Points on a hilly landscape, in no order, each with its height.
From any point a climber steps to the highest of the 2 points nearest to it. It stops when none of these is higher. Distance is the straight distance between rows; heights are no part of it.
Kede: [156  80  99  74 104 132 103 136  67  85 109 101 137  94 171 154 140 140
 118 116 210 167 156 119 166 136 120 221  87 136  82 141 201 100 170 116
 113 151 112 154 113 149 151 108 145 115 175  80  41 111 106 114 177 135
 117 125 131]  height 401
ran: [ 71  97 127 146 168 170  67 100 146  92 102 112 147 128 105 176 107 206
 113 116 130 143 199 103 121 114 138 161 143 107 102 169 203 108 128 162
 103 172 141  81 154 155 136 115 161  99 126  89 145 111 150  95 185  95
 143  94  96]  height 49
zeduf: [137 169 162 125 130 137 100 154 173 143 146 133 147 106 115  95 153 109
 103  93 132 130 136  92 123 107  96 125 132  99 158 112  69 128 120  95
 125 116 155 148 171 163 135 120 121 120 163 128 227  86 162 140 160 127
 174 151 132]  height 382
Visu: [147  99 108  86  95  84 155 102 150 128 157 132 115  79 153 149 149 106
  92  98 146 170 136 124 152 127  98 180  57 145 149 107 187  98 207 123
 114 124 119 133  70 128 165 101 101 114 163 123 129  64 133  79 153 148
 182 115 145]  height 670
mutob: [ 88 143 135 147 144  76 165 107 147 141 140 113 156 153 145 138  87  93
 116 143 117 178 150 123 136  98  97  84  99 146 139 106 103 121 113 104
 156  85 141 166  83 132 127 140 112 107 126 143 191 100 153 108  96 136
 149 107 127]  height 206
nuse: [125 124  96  98 129 126  78 140  58 109 103 121 169 104 135 145  79 132
 153 144 158 156 157 111 128 167 148 158 105 113  88 188 118 166 127  89
 148 143 144 137 143 110  81 131 124 136 131 102 111 107 119 160 154 166
 106 146 163]  height 107
Situ: [153 144 121 129 118 103 162 129 123 121 148 122 131 124 150 104 143  63
 133 114 149 132 117 114 149 127 103 128 121 127 146  88  94 132 150 101
 146 105 115 178 104 140 140 124 105 130 163 126 123 108 101 123 120 159
 143 130 142]  height 561
Madut: [112 145 165 161 141 149 131  93 173 129 159 145 115 156 103 101 140 106
  97  90 109 156 155 105 164  80  82  94 129 113 163  85 112 135 122 107
 126 133 142 128 123 169 138 116 124 111 138 113 236  63 153  92 148 102
 147 107 125]  height 148
gis: [ 82 140 133 143 120  56 179 153 126 145 168 118 153 153 172 129  83 101
  99 169 124 180 128 134 130  88 107 107  91 189 144 114 134 127  99 129
 145  91 128 162  80 144 133 158 115  93 107 146 174 118 159 106  77 106
 114 120 166]  height 155
Rozo: [126 115 110 162 139 141 138  67 129 100  62 120 125 163 116 168  70 111
 142 119 143 155 192 156 157 138 107  87 121  67  83 116 137 153 160  98
 154  99 141 150  79 128  67  91 113 125 139 102 137  92  84 124 126 168
 118  67 109]  height 9
puz: [107 120  88  94 161 148  57  91  92 134 104 158 137  57  87 141  84 199
 160 133 119 130 149  82  90 185 147 128 124  90 139 252 118 189 116 137
 140 165 124  64 182  71 110 134 154 164  96 133 157 122 160 157 184 145
 114 142 103]  height 133
pazu: [ 97 147 147 169 126 103 143 122 165 132 107 115 125 172 128 146  87 107
 108 132 121 155 153 141 144 115 106  60 126 103 105  99  95 127 102  94
 152  84 160 163  92 149  95 114 118 118 122 135 193 115 122 124 107 138
 144 107 115]  height 252
nud: [126  83 132 102 146 102  81 146 106  82 119  82 167 118 141 167 116 167
 120 146 169 181 149 116 158 119 140 205  95 169  72 129 205  91 137 144
 125 158 113 110 121 147 145 135 151 116 143  82  79 130 161  82 148 104
 118 106 121]  height 352
zik: [138 157 142 125 107 159  90 166 144 146 113 129 107 117 126 135 132 121
 121 114 130 102 126 122 100 139 127 106 146 110 130 158  99 140 112 129
 124 126 165 134 172 135  99 107 118 133 140 141 166 139 124 170 139 137
 165 163 129]  height 312
goz: [122 146 176 172 135 146 108 202 189 127 148 139 120 173 133  67 166 117
 108 119 143  92  95 122 144 130 134  97 166 104  96  85 110 131  66 101
 132 124 178 177 151 191 133 150 130 116 113 129 183 151 104 142 122  95
 125 127 154]  height 439
konuk: [169 134 159 140 136 112 124 190 151 116 166 110 141 130 145  80 169 120
 110 131 169 106  92 114 156 135 132 156 147 148 121  85 117 111 112 125
 132 119 134 162 152 178 159 155 129 118 138 119 125 161 127 120 114 111
 128 148 145]  height 425
sif: [194  96 132 119  94 141 157 131 132 105 133 106  88  71 136 138 177 153
 109 100 160  93 105 139 152 152 108 186 126 152 123 105 147  85 158 153
 120 116 112 126 120 153 166 119 142 133 162 124  36 180  99 134 126 111
 149 144 108]  height 227
Nev: [169 131 162 155  99 166 152 123 162 138 156 140  71 164  99 102 190 101
 115  79 107  82  89 136 155 103 106  90 152 123 169  58 122  97 140 148
 116 134 101 120 114 147 156 110 135 133 124 126 118 160 110 100 101  94
 122 120 100]  height 297
Teto: [118  97 100  71 165 151  48 115 106 105  78 122 138  67  85 159  98 207
 137 104 151 139 154  81  94 154 146 167 121 109 107 216 154 126 122 140
 126 177 115 100 182 108 131 114 181 140 125 103  96 135 137 150 195 152
 121 127  80]  height 77
gemu: [113 117  95 131 165 113 151  52 105 122 137 135 162 119 124 143  99  85
 175 116  96 164 166 106 142 130 118 124 103  97 159 136 104 159 164  86
 143 125 122 138  80  87 117 113  91 137 166 127 147  48 131 104 146 177
 154  90 136]  height 437
zukel: [156 160 121 107  66 124 153 180  62 132 173 125 105 105 172 115 152 162
 134 170 141  80  86 164 108 154 149 168 148 164 108 175 143 148 127 171
 109 164 144 113 170 139 115 168 128 127  94 157  85 217 124 166 105 116
  97 203 166]  height 167
volov: [116 158 113 177 111 131 173  85 106 131  99 143  91 197 122 131  97  76
 133 117  95 128 145 173 141 116 101  39 140  53 136  87 101 158 132  94
 152  94 128 162  70 118  86  95  98 140 124 127 152 123  98 137  93 144
  95  68  98]  height 359
kuni: [114 117 156 189 111 141 154 122 145 112 119 131  96 200 119 143 132 119
 110 142 144 146 141 141 159 107 122 114 150 143  92 101 194 127 114 140
 140 133 130 109 108 166 118 127 131 114  98 108 130 137  92  99 107 108
  99  85 138]  height 644
tes: [120  99 104 147 152 144 110  65 128  82  72 110 141 139 111 179  85 143
 135 106 152 165 199 122 151 126 111 130 119  83  87 134 165 141 162 116
 133 129 132 133  96 136  90  89 134 112 151  90 132  80 102 106 158 160
 144  74 113]  height 23
gezep: [ 63 170 133 168  91 125 156 139 117 165 109 143  95 181 153 142 101 117
 114 178  88  92 112 178  84 135 149  52 149 125  99 124 106 142  78 123
 147 108 159 132 128  89 104 146 133 132  57 193 146 187 111 168  70 112
 118 140 145]  height 237
labe: [154 147 127  60 121  86  91 188  96 141 156 111 153  59 157 125 137 168
 134 168 139 147 110 132 119 135 140 177 117 171 120 187 135 131 125 167
 101 150 144 120 173 127 100 155 113 126 125 131 132 164 181 140 149 122
 114 200 131]  height 222
nav: [133 133 116 126 109 137 158 127  66 157 189 143 126 141 152 117 150 112
 160 165 100 106 100 127 120 121 150 167 135 183 177 139 143 142 146 153
 110 175  92  82 144 113 150 167 115 120 110 147  96 144 135 108 117 104
 100 134 166]  height 109
reg: [ 82 144 150 162 103 100 149 162 132 154 139 127 114 172 154 145  99 123
 110 182 107 126 123 153 110 120 146  90 138 159  98 137 135 130  78 133
 136 118 155 129 123 133 104 149 126 111  71 165 156 156 122 138  80 106
 113 136 155]  height 186
ziku: [164 101 126  97  99 109 169 110 146 148 158 132 100  83 152 146 150 132
 116 116 110 124 111 127 124 129 117 167  91 179 172 125 158  98 168 162
 108 131 109  93 108 118 149 110 112 116 146 150  94 135 147 102 124 123
 158 140 120]  height 473
kob: [ 87 120 156 144 180 149 106 129 114 148 190 134 184 142 112 105 127 160
 151 157  84 148 155 100 141 107 150 158 140 162 167 170 152 144 120 139
  92 150 129  73 164 136 138 171 135 117 123 121 190  80 205  99 148  68
 114 117 153]  height 383
lumem: [135 127 127  95 181  84 129 154 149 129 125 119 159  81 117 112 130 166
 141 168 115 114  88 133  99 155 159 149 143 171 137 128  76  95  96 155
 130 109 111 132 144  88 142 164 136 157 117 157  79 187 147 159  94 150
 119 169  98]  height 104
Gonag: [138 132  84 140 101 166 150 106  51 132  86 154 125 158 146 111 106  62
 167 126 148 116 145 142 136 162 130 121 132  72 115 142 107 200 153  86
 155 117 131 158 110 109  85 111  99 144 146 120  83  84  53 169 137 170
  98 106 170]  height 579
duru: [105  74  87 110 129 130 139  52  90 108  80 145 122 117  91 176  65 150
 156 125 104 130 147 137  83 150 150 112 117 117 122 173 147 159 147 133
 145 154  88  68 101  61 101 111 153 130  91 143  56 131 112 137 118 168
 114  96 121]  height 24
sozi: [131 148 162 106 147  84  76 226 131 114 159  99 178 123 159 114 143 161
 112 177 159 142 107 134 144 128 148 171 131 158  61 125 133 107  90 121
 109 145 170 160 171 164 112 160 121 116 114 124 160 160 171 125 136 104
 109 166 141]  height 320
Zari: [151 133 111  49 125 103  59 149 106 104 105 113 174  51 142 146 125 152
 120 115 175 169 154 102 116 136 129 210  95 113 107 166 128 104 156 120
 114 147 127 141 157 125 123 107 119 124 178 103 122  96 149 141 194 160
 148 157 130]  height 154
zizen: [146 106 119 109  72 131 120 148 100  93 121 118 120 130 176 146 139 117
 100 126 199 178 161 120 172 113 101 194  91 141  96 136 212 113 167 123
 118 137 124 143  97 170 131 112 106  96 163  79  95  94  97 110 166 131
 113 119 170]  height 451
zuro: [139 161  93 134 123 128 138 148  95 143 112 126 148 122 151  88  97  64
 150 133 148 109 100 134 101 161 125  72 129  61 138 117  45 185 105  82
 157  70 152 205 104 104 120 137  95 148 160 134 109 115  99 203 108 160
 140 148 162]  height 595
Seze: [ 93 144 177 174 136 151 101 160 187 129 137 134 118 172 119 115 143 141
  97 133 117 118 142 119 147 113 132 104 167 128 100 120 136 122  73 115
 119 138 174 128 159 178 114 134 134 107  96 136 208 132 129 120 135  90
 133 128 132]  height 390
zolas: [169 153 135 129 190 102 130 117 203 133 151 103 166 108  93  67 186 103
 137  90 151 111  90 119 134 127 114 124 120 134 173  57  62 106 152 105
 127  78 103 164 141 134 211 147 140 149 181 116 141  95 160 106 128 128
 177 128  96]  height 51
lano: [104 126  75 164 131 145 155  73  59 119  71 152 131 161 128 127  72  89
 162 142 119 114 155 160 114 175 139  75 135  60 101 125  83 195 135  95
 163  98 127 142 104  77  77 111 116 144 109 137  81 121  74 171 110 172
  80  86 146]  height 493
sul: [126 117 159 149 123  96 179 105 163 137 189 137 105 153 143 101 148  84
  94 123 126 151 113 105 178  83  86 124  90 184 165  67 148  96 145 151
 132 116 101 122  83 148 174 144 132  94 123 134 162  93 162  72 114  93
 115 109 143]  height 204
Rilis: [115 140 138 149  58 105 170 164  93 132 153 137 104 175 177 118 109 111
  88 163 148 166 118 136 154 102 117 140 113 177 125 139 190 153 124 142
 138 129 130 121  92 175 115 145  97  95 112 109 136 121 112 110 112 110
  86 110 197]  height 635
tisak: [178 127 113  74 109 130 152  85 184 166 117 155  83  95 110 164 160 134
 125  71  76 117 113 153 103 113 114 106 105 115 184 104 109  88 190 125
 117 122  99 106  99  84 138  72 115 152 160 149 145 111 135 108 121 169
 186 136  71]  height 333
keful: [ 78 124 127 138 144 169 104  82 144 154 115 147 119 132  99 159 104 180
 158 127  59 105 154 132  91 126 156 100 148 126 163 209 165 142 122 177
  98 168 131  30 159  95 105 126 159 135  87 144 166 116 164 109 142  91
 146 132 112]  height 183
toru: [137 136 156 135 128 175 117 113 203 148 113 133  91 156  92 144 150 144
 104  82  71  94 137 141 132  99 125  77 162 109 168 115 122  96 127 136
 100 136 116  95 147 131 127  90 149 137 120 131 181 135 145 101 125 101
 153 136  74]  height 243
Zim: [ 86 143 102 188 129 138 151  78  91 133  83 138 115 187 133 142  79 103
 144 153  87 113 150 174 114 147 136  45 146  69 108 105  87 172 116 101
 156  91 144 140  92  86  78 114 122 145  99 147 128 140  99 152  92 148
 103  88 112]  height 422
fod: [ 86 115 116 124 178 133  81  95 131 143 110 152 145  94  88 142  89 199
 166 152  85 120 145 108  93 164 166 118 139 130 139 227 131 160 102 158
 128 160 127  50 170  80 113 154 169 155  70 144 168 134 170 134 157 113
 122 142 103]  height 156
kuno: [145 139 114  99 139  70 205 109 156 161 174 118 135 102 164 111 148 116
 110 138  98 123 100 129 113 109 100 130 106 193 192  87  77  83 131 146
 122  78 109 140 102 102 184 147 125 113 125 182 134 151 175 114  86 126
 140 151 100]  height 54
sosi: [122 105 163 146 110 133 119 147 175 112 110 101 106 150 124 165 134 152
 103 132 143 128 135 136 142 114 131 126 144 158  88 115 177  76 111 153
 125 122 137 108 133 153 125 114 148 113 104 121 116 161 114 107 111 107
 139 125 114]  height 539
Kativ: [171  71  72  85 107 149 144 111  44 103 110 141 123 100 145 135 138  95
 165 107 180 127 144 124 158 147 132 206 106 119 104 146 160 145 182 106
 131 150  89 152  97 118 130 112 132 131 157 110   8 100  58 136 157 161
 105 122 147]  height 456
guzu: [169 126 123 101  93 110 175  98 172 160 148 142  77 101 137 138 164 123
 108  90  91 112  99 141 119 112  99 119 106 154 186  96 117  89 169 147
 115 121 104 104 104 105 148  95 115 127 147 161 122 132 139  99 108 135
 166 143  95]  height 396
kepok: [143 148 165 170 127 156 129 174 135 132 167 139 121 165 129  59 182  89
 124 125 145  94  86 107 148 119 124 112 166 121 150  90 104 150  87 107
 136 134 149 162 153 183 144 149 131 121 133 117 164 137 108 131 120 107
 113 134 167]  height 486
suku: [121 131 117 103 201 107  95 151 128 134 125 137 175  86  88  96 119 170
 166 173 112  99  79 117  84 186 188 123 148 133 135 167  60 143  79 129
 143 127 119 136 168  71 143 179 140 181 103 148 100 179 146 183 115 141
 100 160 111]  height 69
vifu: [119  94 147 119 155 131  84 153 187  97  78  94 126 111  98 180 125 196
 109 123 154 122 138 133 120 130 150 156 152 144  51 130 177  55 103 155
 120 135 140 107 151 139 132 111 172 127 105 127  94 165 117 126 132 113
 148 124  87]  height 459
Sige: [ 66 133 142 146 168  99 135 136 147 151 135 127 160 149 133 141 101 149
 143 194  82 113 121 144 101 134 171 105 148 168 105 139 111 115  69 127
 134 120 144 123 143  89 126 170 142 134  65 174 141 173 155 136  89 113
 110 139 128]  height 140
dup: [105 157 149 181 139 182 100  93 155 134 128 143 111 159 115 110 131 121
 109  99 100 127 160 118 152 116  98  66 159  62 148 114  85 170 112  96
 121 128 176 137 138 164 100 108 108 123 132 120 235  87 135 117 137 104
 150 121 107]  height 127
nazu: [ 83 158 108 148 162 128 148 126 143 148  96 124 141 149 116 100 121 120
 144 140  73  81  80 171  63 147 162  36 151  83 127  80  49 137  70 114
 128  75 133 175 107  73 149 144 115 162  91 165  90 193 118 196  64 126
 123 125 108]  height 374
Pidod: [142 129 124  58 155 118  47 179  91 114 122 111 172  57 119 128 147 170
 144 136 148 149 125 100 109 143 147 190 120 129 111 179 130 127 126 139
 110 169 131 128 195 120 123 144 139 139 148 103 119 140 175 139 190 136
 114 169 113]  height 181
Gatel: [134 152 141 139  67 184 105 196  98 127 120 130  85 144 148 120 158 142
 124 142 176  86 106 148 106 149 141 137 159 119  79 167 162 147 107 131
 113 147 172 141 184 162 104 131 137 126 111 126 120 179  77 173 118 124
 108 167 176]  height 240
rotu: [121 148 144  72 123  89  58 221 106 123 155  96 170  91 159 128 137 183
 112 179 151 154 119 142 128 122 143 171 116 162  66 172 166 118 105 163
  89 166 164 126 182 150 101 161 119 115 118 118 153 160 191 121 152  91
  94 180 143]  height 271
duton: [154 119 132  91 149  76 148 136 170 128 114 115 129  74 131 147 125 180
 113 152 126 132 103 144 111 141 136 158 122 184 138 122  97  63 127 169
 122 100 106 107 125 106 141 141 140 139 132 162  83 169 153 135 100 139
 149 163  83]  height 145
dapo: [155 168 129 126 174 106 113 114 221 124 105  95 147 121  73 105 151 133
 125  74 152 120 113 144 129 130 116  77 121 102 137  59  67  85 158 102
 133  78 116 164 121 138 172 125 140 157 174 110 146  94 143 111 126 150
 193 115  81]  height 71
lakun: [ 92 133 173 151 123 135 110 149 216 143 134 126 122 149 112 134 113 141
  74 123 105 138 155 123 136  83 116  96 141 146 120 130 153  87  95 146
 101 127 157 106 152 164 125 116 141  94  95 139 223 116 159 110 132  77
 151 140 125]  height 345
tik: [162  95  68 107 109 168 153 102  44 115  93 159 125 133 129 121 120  68
 174  99 159 116 151 131 139 152 132 160 123  84 113 150 138 171 176  97
 137 139 101 158 105 109 106 102 116 139 147 118  33  85  38 155 147 176
  99 105 163]  height 509
Desab: [103 132 155 142 159 102 109 156 137 125 162 111 176 138 135 123 113 132
 119 149 131 172 155 106 154 106 129 150 122 153 114 124 139 123 106 108
 127 124 141 132 132 161 127 143 120 108 136 111 186 103 171  98 137 107
 133 123 149]  height 489
mig: [162 121 118  75 113  84 143 121 144 129 147 120 130  70 154 150 128 128
 113 121 141 157 128 120 134 135 116 189  77 162 150 130 147  96 175 136
 121 123 120 125 101 116 143 111 107 114 164 133 113 104 153 104 146 151
 171 140 135]  height 562
tidid: [150 160 123 125 165 141  96 108 193 123  86 112 137 112  81 126 116 136
 133  73 125 117 138 137 116 142 124  77 131  70 142  96  59 121 151  96
 131  97 137 157 127 126 127 101 120 162 176 111 164  92 138 139 139 161
 190 128  83]  height 91
desus: [ 97 150 127 146 115 125 130 147  46 140 157 134 160 164 154 123 101 112
 154 186 121 147 124 130 131 136 157 143 127 144 112 157 135 178 110 108
 140 154 137 121 137 123 104 174 109 132 106 123 137 126 134 131 120 130
  88 136 188]  height 64
mok: [117 132 121 102 124  49 192 129 148 159 185 121 148 111 174 126 100 119
  96 161 103 154 110 131 119  95 103 128  79 206 184 119 124  97 126 153
 122  87 117 139  84 117 158 153 117  88 121 167 153 126 192  97  79 108
 132 140 139]  height 100
funi: [145 118  93  64 116 131  77 145  83  97  80 117 161  75 137 146  95 132
 139 107 191 158 169 111 127 147 129 180  88  95  88 170 117 137 153  94
 129 132 141 165 136 126  90  93 123 122 165  98 105  85 106 164 176 184
 133 140 153]  height 130
bamo: [115 142 116 167 129 117 171 115  94 132 140 134 138 175 139 114 128  66
 148 141 116 126 124 127 129 130 120 102 149 118 137  97  94 159 117 105
 153 110 121 157 108 119 122 131 105 128 128 138 121 125 101 134 108 150
 107  97 139]  height 482
rizo: [148 155 108 138 100 132 130 172  81 133 110 136 138 140 165  87 104  54
 136 130 170 131 121 130 137 148 111 102 128  60 131 129  65 197 119  65
 163  91 169 206 112 136  92 125  95 134 169 124 138  83  80 190 134 165
 133 137 188]  height 731
nokam: [ 90 102 123 106 174 138  50 130 130 111  99 113 151  94  94 175 101 212
 126 126 137 148 171 100  98 128 155 168 127 122  94 204 182 107 115 169
 111 173 130  80 173 127 129 122 177 120 111 101 131 128 166 125 193 116
 130 119  92]  height 62
vik: [179 119 137 107 121 114 137 143 173 107 100 103 101  71 115 145 150 178
 104 109 158 105 103 150 120 144 120 153 130 150 110 106 118  66 140 161
 120  99 118 123 123 134 142 113 140 142 157 136  51 177 108 141 115 131
 166 154  87]  height 192
kab: [151 106 130 170 124 146 183 123 106 118 147 129 101 146 116 108 185  95
 144 121 111  77  85 147 132 124 118 128 168 135 135  52 132 111 151 154
 129 129  74 114 111 127 169 127 128 143 129 133  30 192  85 128  95 100
 103  93 111]  height 302
tus: [142 146 148 142  68 184 117 153 130 133 118 132  70 150 123 130 153 116
 113 104 143  92 117 134 119 127 117 104 157 112 120 130 138 135 119 130
 115 131 151 134 151 156 106 105 127 121 127 120 133 153  85 150 113 129
 137 140 139]  height 275
bikup: [117 133 169 149 122 114 146  88 185 125 160 143 100 166 106 114 150  95
  86  86 134 168 137 114 180  69  74  91  91 139 158  63 145 105 148 127
 138 123 115 128  89 165 152 111 136 103 131 109 205  66 147  75 137 114
 137  98 128]  height 170
zosi: [148 114 120  82 138 147 116  79 186 153  97 138 104 104 108 176 132 161
 129  80  84 135 147 127 105 110 120 123 110 116 168 139 131 100 163 147
 118 144 102  82 133  94 123  79 135 141 157 137 153  99 152 109 154 153
 189 130  75]  height 284
Pavo: [183  92 118 133  97 147 184 102 103 120 148 123  80  92 136 133 188 130
 127 111 117  73  90 149 134 137 121 172 136 156 146  96 138 100 171 166
 121 139  79 100 111 122 174 121 133 139 144 145   6 190  95 132 113 102
 125 125 104]  height 262
nuked: [109 142 134 139 124 110 152 156  64 143 197 126 165 166 167 102 137 107
 150 197 118 132 103 128 133 115 152 152 142 180 141 118 133 160 109 135
 128 151 119 121 145 126 140 189 115 126  98 143 135 145 153 116  97 106
  79 137 174]  height 84
bap: [137 122 163 156 102 134 180 107 155 152 174 145  76 181 132 105 164  87
 101 115  92 112  94 118 157  77 100  94 129 174 178  72 135 102 127 163
 116 132 107 104 102 136 158 131 131 102  97 146 142 135 133  90  96  84
 100 116 125]  height 249
pap: [105 139 138 155 126 179 119  83 140 149 114 133 102 159  97 151 127 144
 143 117  70  93 145 138 106 126 147  92 167 120 152 153 136 131 119 150
 109 156 133  71 152 113 108 114 145 134 100 147 151 137 129 112 122 109
 139 122 105]  height 209
pel: [ 55 159 111 159 152 131 137 107 129 157 100 148 132 158 129 127 109 136
 136 171  54  74 104 164  76 150 174  40 153  97 123 123  58 140  71 120
 141 104 157 133 129  51 122 155 139 160  55 195 130 190 131 175  77 118
 118 140 113]  height 300
kub: [132 160 155 117 133 112  97 173 133 132 165 116 173 102 150 102 136 110
 116 133 142 160 133  90 134 112 114 157 126 130 143 130  88 132 112  99
 124 124 152 159 165 156 130 138 109 111 156 127 203 102 177 138 152 128
 146 156 149]  height 426
dubi: [125 123 105 119  57 114 159 165  71 118 139 147 114 155 186 131 107 113
 100 152 159 178 139 136 159 105 118 174  87 163 126 168 217 154 157 132
 117 135 123 132  78 166 109 135  88 101 142  87 100  84 108 106 132 119
  92 108 207]  height 528
gobov: [151  91  85  83  91 104 157  96 118 126 132 150 120  89 145 155 126  83
 121 104 151 177 158 122 147 121 111 173  67 116 129 127 190 120 204 104
 117 126 128 153  64 110 135  86  87 118 170 117 121  40  90 106 162 175
 169 113 156]  height 568
zup: [160 132 123 142  81 114 174 132  85 118 169 174  95 149 169  79 172  50
 117 119 164 165 112 101 193 103  94 173 109 127 163 108 155 163 154 105
 136 150 116 157  83 166 147 129  78 111 153 104 129  70  85 108 159 147
  99 115 185]  height 585
sute: [166  81  97  73 112 143 114 133  46  98 126 114 128  91 144 139 139 137
 157 125 169 135 125 119 139 151 146 213 111 152 106 154 166 128 159 116
 124 163  94 129 129 126 136 136 150 134 149 100  18 141  98 123 155 139
 101 144 129]  height 407
Lud: [102 136 111 132 119 139  99 138  45 115 110 133 153 150 137 137  83 143
 164 174 146 133 143 137 117 175 165 142 126 116  70 180 132 180 112 100
 150 148 151 118 147 107  83 163 138 144  95 121 113 140 114 154 132 151
  85 140 174]  height 85
mokod: [144 108  99  72 136 174  81 118  97 128  87 144  99  65  81 144 123 180
 162  89 135  96 114 101  72 161 149 149 133 114 133 210 130 145 131 151
 123 167 105  97 187  86 120 110 172 158 129 123  70 152  98 176 166 156
 128 150  96]  height 97
gokep: [154 142 123 125  42 173 152 171  59 131 126 134  73 124 156 130 151 157
 135 147 169  73 101 166 100 151 140 152 149 140  85 171 169 143 130 153
 113 145 148 117 166 151 113 136 139 129 102 142  65 203  67 172  99 124
  94 180 169]  height 207
daveg: [ 69 107 125 141 170  97 158 107 130 148 143 131 165 151 125 142 106 152
 155 184  64 109 122 147  85 111 170 109 142 182 147 141 125 108 101 166
 131 132 100  69 130  67 153 164 157 131  54 170 111 170 171 123  78 110
 100 119 119]  height 105
saz: [104  98 133 130 174 100 150  87 171 134 100 125 139 130 101 160 115 148
 142 146  79 117 123 146 100 125 152 104 154 157 142 116 111  87 105 154
 133 117  90  87 118  76 138 133 158 147  99 160  89 163 148 123  88 141
 133 116  76]  height 70
figub: [148 121 141 184 172 147 148 111 158 102 124 113 132 170  84  98 153  95
 160  98 133 100 116 132 155 141 126  96 168  86 115  55 125 131 134 119
 141 107 111 155 114 150 155 129 129 149 153  96  91 144  96 107 120 114
 126  84 102]  height 379
Lopep: [146 114 135  88 170 113 110 114 169 151 126 131 145  81 114 151 138 162
 139 118 101 143 133 104 114 120 133 172 112 161 168 143 124  99 139 156
 123 136  97  86 155  99 146 120 148 135 150 133 146 103 181 112 161 132
 170 142  93]  height 303
muz: [122  97  92  98 128 112 143  87  95 119 132 140 149 108 132 155  91  87
 152 119 125 169 168 109 138 135 130 158  89 116 139 152 150 150 175  91
 136 141 119 136  82  96 110 106  97 131 160 119 117  51 112 120 153 184
 144 109 161]  height 488
lif: [125 146 134 160  94 103 167 106 140 126 102 138  99 185 132 132  95  73
 107 112 141 163 152 151 159 101  74  55 108  84 117  82 115 142 135  91
 170  90 135 183  67 146  92  98 101 123 133 113 175  97  92 123 111 155
 117  86 120]  height 301
Ruga: [175 142 131 107 150 103 164 131 185 153 166 119 131  98 134  84 180 115
 119 105 122 101  86 119 126 125  99 129 115 167 194  70  67  86 138 128
 123  85 106 146 134 124 195 143 139 127 163 154 147 132 163 109 105 123
 161 156  97]  height 29
tumep: [ 91  87 110 135 152 162  90  66 144  87  76 107 135 127 108 197  86 183
 121 102 137 159 203 116 127 111 123 133 112  94 111 164 196 128 158 145
 112 155 135  96 105 138 112  93 144 103 140  85 136  85 134  96 167 134
 154  75 106]  height 35
mefot: [ 68 134 156 184 179 136 128 124 117 138 186 130 180 170 131 100 113 141
 138 170  99 161 153 110 161 102 145 130 143 155 142 146 136 152  96 119
 107 130 160 103 137 158 126 175 122 109 112 124 208  76 183  94 125  67
 107 101 159]  height 423
mopu: [160 144 149 136  73 169 139 123 152 133 123 140  64 159 110 127 152  94
 104  77 128 110 118 139 141 106  98  80 138  95 151  98 126 123 143 123
 125 126 130 141 109 156 114  81 114 130 144 115 141 137  91 123 115 134
 136 122 122]  height 255
vuvap: [ 98  92 110 128 153 115 141  71 118 112  80 140 126 128  80 162  93 157
 157 143  86 104 126 149  78 143 162  96 149 129 121 135 104 127 113 135
 150 134  83  77 118  52 114 126 157 152  79 159  59 174 124 149  89 153
 107 105  97]  height 46
Popo: [127 121 152 176  74 138 163 130 119 124 147 146  80 187 147 118 151 102
  95 141 148 160 118 118 174  88 108 143 119 171 134 114 210 135 132 156
 135 146 116 112  98 180 142 135 111 103 114  94 116 113 101  97 125  97
  85  92 176]  height 770
Tilu: [117 155 104 151 146 131 148 128 125 149  97 117 146 141 125  88  94  88
 152 125 121  98  85 167  76 151 152  33 135  50 127  78  52 167  89 104
 145  55 137 201  90  99 139 137 100 155 129 138  87 153 103 202  80 147
 129 126 124]  height 467
pive: [142 133  88  73 150 163  61 121  95 146  81 160 116  48  74 132 115 185
 157 113 128 106 116  84  72 188 151 126 130  91 134 242  96 174 111 140
 137 162 116  91 194  70 115 119 160 173 120 136 117 140 129 189 176 165
 121 162 101]  height 114
Zevu: [160 135 123 154  81  99 201 122 103 121 159 157  90 160 163  82 171  44
 121 112 157 143 104 122 177 103  78 128 119 128 153  77 134 138 151 119
 157 113 103 172  81 155 140 131  94 115 139 119 110 112  78 120 122 147
  85 109 157]  height 672
tez: [167 135 164 122 137  94  83 216 152  91 162  97 179 118 153  80 177 150
  87 138 192 135  99 118 172 130 131 184 128 141  79  75 125  95 111 111
 124 127 150 170 165 199 158 158 132 108 147 102 147 155 154 111 139 102
 117 151 145]  height 375
Tulim: [116  87 139 103 157 124  60 168 119  80  96  91 157 117 119 171 125 198
 123 144 175 150 142 118 129 133 159 192 126 145  36 143 197  78 110 143
 126 160 141 120 159 149 139 132 174 121 117  94  77 163 133 115 161 112
 105 121 103]  height 399
kudul: [145 146 124 118 102 147 147 154  64 143 176 137 116 124 148 104 168 131
 163 164 121  75  80 138 105 144 158 168 161 160 146 150 129 141 130 162
 112 178 112  98 174 121 141 173 132 146 101 155  86 190 120 143 109 108
 100 172 154]  height 135
Nenuk: [125 175 149 138 134 173  66 168 155 144 123 134 138 102 118 104 140 121
 113 113 120 107 136 108 102 138 115 118 152  64 139 159  80 156 100 113
 119 132 185 140 196 153 113 111 123 127 155 131 208 116 149 174 164 122
 170 164 134]  height 346
ziza: [171 115 151 176 126 145 169 136 157 121 157 126 105 160 108  74 194  85
 135  99 142  77  73 134 158 127 114 109 160 118 135  43 131 119 131 147
 137 111  96 148 110 155 181 134 125 136 137 111  66 170  91 119 101  94
 109 106 117]  height 338
gofe: [131 158 132 161 155 185  89 105 169 126 104 126 115 136  97 116 124 132
 126  81 102  99 150 134 131 141 120  66 155  42 151 111  70 158 129  99
 120 115 164 144 134 145 104  98 111 150 158 110 190 108 131 137 137 130
 169 121  92]  height 110
busis: [121 134 168 135 104 123 139 126 210 149 133 128  98 149 116 140 123 129
  81 107  99 134 132 131 140  83 101  78 125 155 150 102 132  82 119 146
 118 117 126 108 114 140 129 106 141 107 109 148 202 121 159  91 111  98
 150 141 105]  height 293
Deru: [120 122 149 107 175 133  94 143 138 151 155 127 165 101 114 126 133 165
 152 144  93 136 137 104 116 115 150 162 135 166 158 176 143 124 119 160
 101 151 113  77 181 115 137 145 151 127 127 127 165 113 191 111 157  98
 135 144 119]  height 344
Lifa: [127 121 125 162 159 139 135 112 129 109  99 121 141 147 101 126 110 110
 152 113 132 115 135 137 129 147 140  97 155 103 110 102  97 145 125 107
 145 110 128 151 118 124 115 120 124 148 144 116  98 135 100 143 115 148
 133 101 113]  height 421

Where does a climber stop that starts at each point below?
lumem -> ziza
saz -> rizo
Ruga -> Gonag
dapo -> ziza
nuked -> Desab
tes -> kepok
desus -> kepok
keful -> kepok
suku -> rizo

Call two points neighbours if one is among the 2 nearest of the other. Go from one point of each pair to the other, from neighbour to neighbour, staying as high as possible. Name the lowest point that can't be avoided.
rizo and Popo -> Kede
Desab and Visu -> zosi
kepok and rizo -> desus
rizo and Visu -> suku
